Each row is a point on a landscape with many peaks, with its height.
From any point a climber steps to the highest of the 5 points nearest to it. It stops when none of these is higher. Distance is the straight distance between rows; heights are no part of it.
K350: [136 140 109 109 137 135 125  92 114 168]  (h 412)
K869: [123 110 118 147 120 135 128 157 144  90]  (h 331)
K595: [ 81 125 155 128 167 151 148 109 133 151]  (h 540)
K618: [140 161 145 104 133 129 130  79 100 189]  (h 323)
K94: [ 72 122 157 135 174 156 160 115 137 143]  (h 578)
K820: [139 135  99 111 125 126 126 103 114 158]  (h 409)
K457: [ 89 128 159 164 150 139 154 167 147 105]  (h 284)
K309: [124 111 100 131 121 133 126 127 137 119]  (h 346)
K573: [107 119 153 165 135 127 142 175 148  87]  (h 168)
K107: [129 126 111 118 134 131 130 103 123 153]  (h 379)
K544: [ 76 139 181 112 185 145 155  91 112 174]  (h 582)
K289: [124 118 144 167 126 114 118 189 148  78]  (h 203)
K73: [120 114 114 142 120 132 136 150 147 102]  (h 348)
K213: [125 179 182  92 137 132 146  76  91 193]  (h 180)
K241: [187 112  47 103  82 111  98 113 119 126]  (h 155)
K801: [169 162  99  99 106 120 117  87  97 173]  (h 395)
K265: [183 129  48  98  88 110 108 104 108 147]  (h 310)
K528: [111 118 121 126 147 143 135 115 135 136]  (h 248)
K813: [ 80 120 147 138 161 146 158 124 137 132]  (h 515)
K189: [144 185 169  87 116 133 145  74  87 194]  (h 160)
K211: [ 85 118 143 146 150 147 152 134 147 117]  (h 424)
K216: [136 104  77 118 109 128 115 121 134 118]  (h 510)
K951: [ 97 114 124 140 142 141 148 136 143 118]  (h 423)
K69: [147 150 118 104 131 125 124  86 107 173]  (h 453)
K998: [ 42 132 204 161 184 153 173 141 151 130]  (h 449)
K879: [137 182 177  88 126 135 146  79  91 191]  (h 184)
K765: [116 137 131 107 144 132 134  96 118 164]  (h 307)
K638: [ 69 123 170 153 162 153 160 148 144 118]  (h 414)
K179: [169 144  82 103 105 111 118  93 106 164]  (h 407)
K364: [146 157 114 105 123 126 127  86 101 182]  (h 491)
K125: [135 108 117 150 107 127 121 166 146  83]  (h 513)
K116: [122 117 137 159 115 119 132 179 155  83]  (h 280)
K168: [150 104  96 139  93 126 110 160 142  76]  (h 490)
K15: [153 182 150  90 118 128 135  78  93 193]  (h 196)
K306: [156  99  76 125  83 126 109 151 136  92]  (h 514)
K742: [156 139  97 109 114 118 120  94 108 170]  (h 415)
K734: [171 110 127 159  95 106  84 196 145  53]  (h 501)
K285: [116 122 158 172 136 106 127 187 157  78]  (h 22)
K584: [ 99 131 136 121 156 139 140 101 127 157]  (h 338)
K11: [ 54 123 187 142 182 161 173 120 139 140]  (h 557)
K52: [172 138  67 102 104 117 112  98 112 150]  (h 396)
K703: [148 106 125 156 104 112 111 189 145  65]  (h 531)
K745: [124 187 201  78 128 137 154  77  84 196]  (h 139)
K145: [103 139 155 105 159 135 143  91 110 175]  (h 301)
K264: [109 117 135 151 130 134 139 165 150  95]  (h 302)
K166: [117 136 132 116 152 133 138  89 112 164]  (h 265)
K173: [112 116 106 124 133 138 131 117 132 134]  (h 282)
K239: [ 99 127 166 170 150 121 143 181 153  89]  (h 126)
K81: [175 116  60 103  90 114 102 107 119 138]  (h 341)
K656: [171 104  56 111  90 115 100 126 127 123]  (h 330)
K660: [133 111  91 128 113 132 124 136 138 106]  (h 380)
K717: [146 119 154 169 134  87  98 195 152  63]  (h 402)
K370: [ 93 143 175 106 173 140 152  81 109 175]  (h 512)
K464: [137 113 129 157 108 115 120 177 149  72]  (h 417)
K975: [108 170 190  92 157 135 148  73  93 195]  (h 228)
K793: [105 115 119 139 131 142 139 138 140 109]  (h 634)
K260: [158 125  78 109 112 117 110 100 112 154]  (h 405)
K740: [165  97  89 135  76 121 101 162 148  73]  (h 599)
K29: [151 107  73 111 105 126 109 128 124 121]  (h 445)
K948: [177  97 105 145  83 120  89 186 144  57]  (h 498)
K881: [155 102 112 155  96 122 103 179 148  69]  (h 443)
K217: [110 160 179  97 158 141 144  84  96 189]  (h 626)
K408: [172 111 151 168 132  83  64 198 160  49]  (h 509)
K276: [165 111 143 166 114  98  90 191 152  50]  (h 524)
K10: [ 63 131 181 128 182 156 160 105 132 154]  (h 627)
K143: [138 103  92 135 102 130 118 152 136  96]  (h 372)
K815: [130 144 125 109 139 126 132  90 111 170]  (h 392)
K539: [153 113 136 172 112 104 100 184 150  56]  (h 565)

Call two points neighbours if one is among the 5 nearest of the other. Go from one point of each pair to the other, from neighbour to neighbour, staying as high as possible. Name the lowest point that can't be avoided.
K793 / K125 | K73
K217 / K364 | K81
K740 / K539 | K948
K10 / K217 | K544
K740 / K216 | K29
K217 / K793 | K211

For each start below, name the point where the climber stops.
K289 | K539
K881 | K539
K813 | K10
K260 | K364
K464 | K539
K239 | K793
K573 | K793
K189 | K364
K241 | K740
K143 | K740
K285 | K539
K457 | K793
K107 | K364
K765 | K364

Two climbers start at each pair of points below. Name the first point that both come to, or write -.
K179 / K820 | K69
K638 / K584 | K10
K52 / K81 | K742
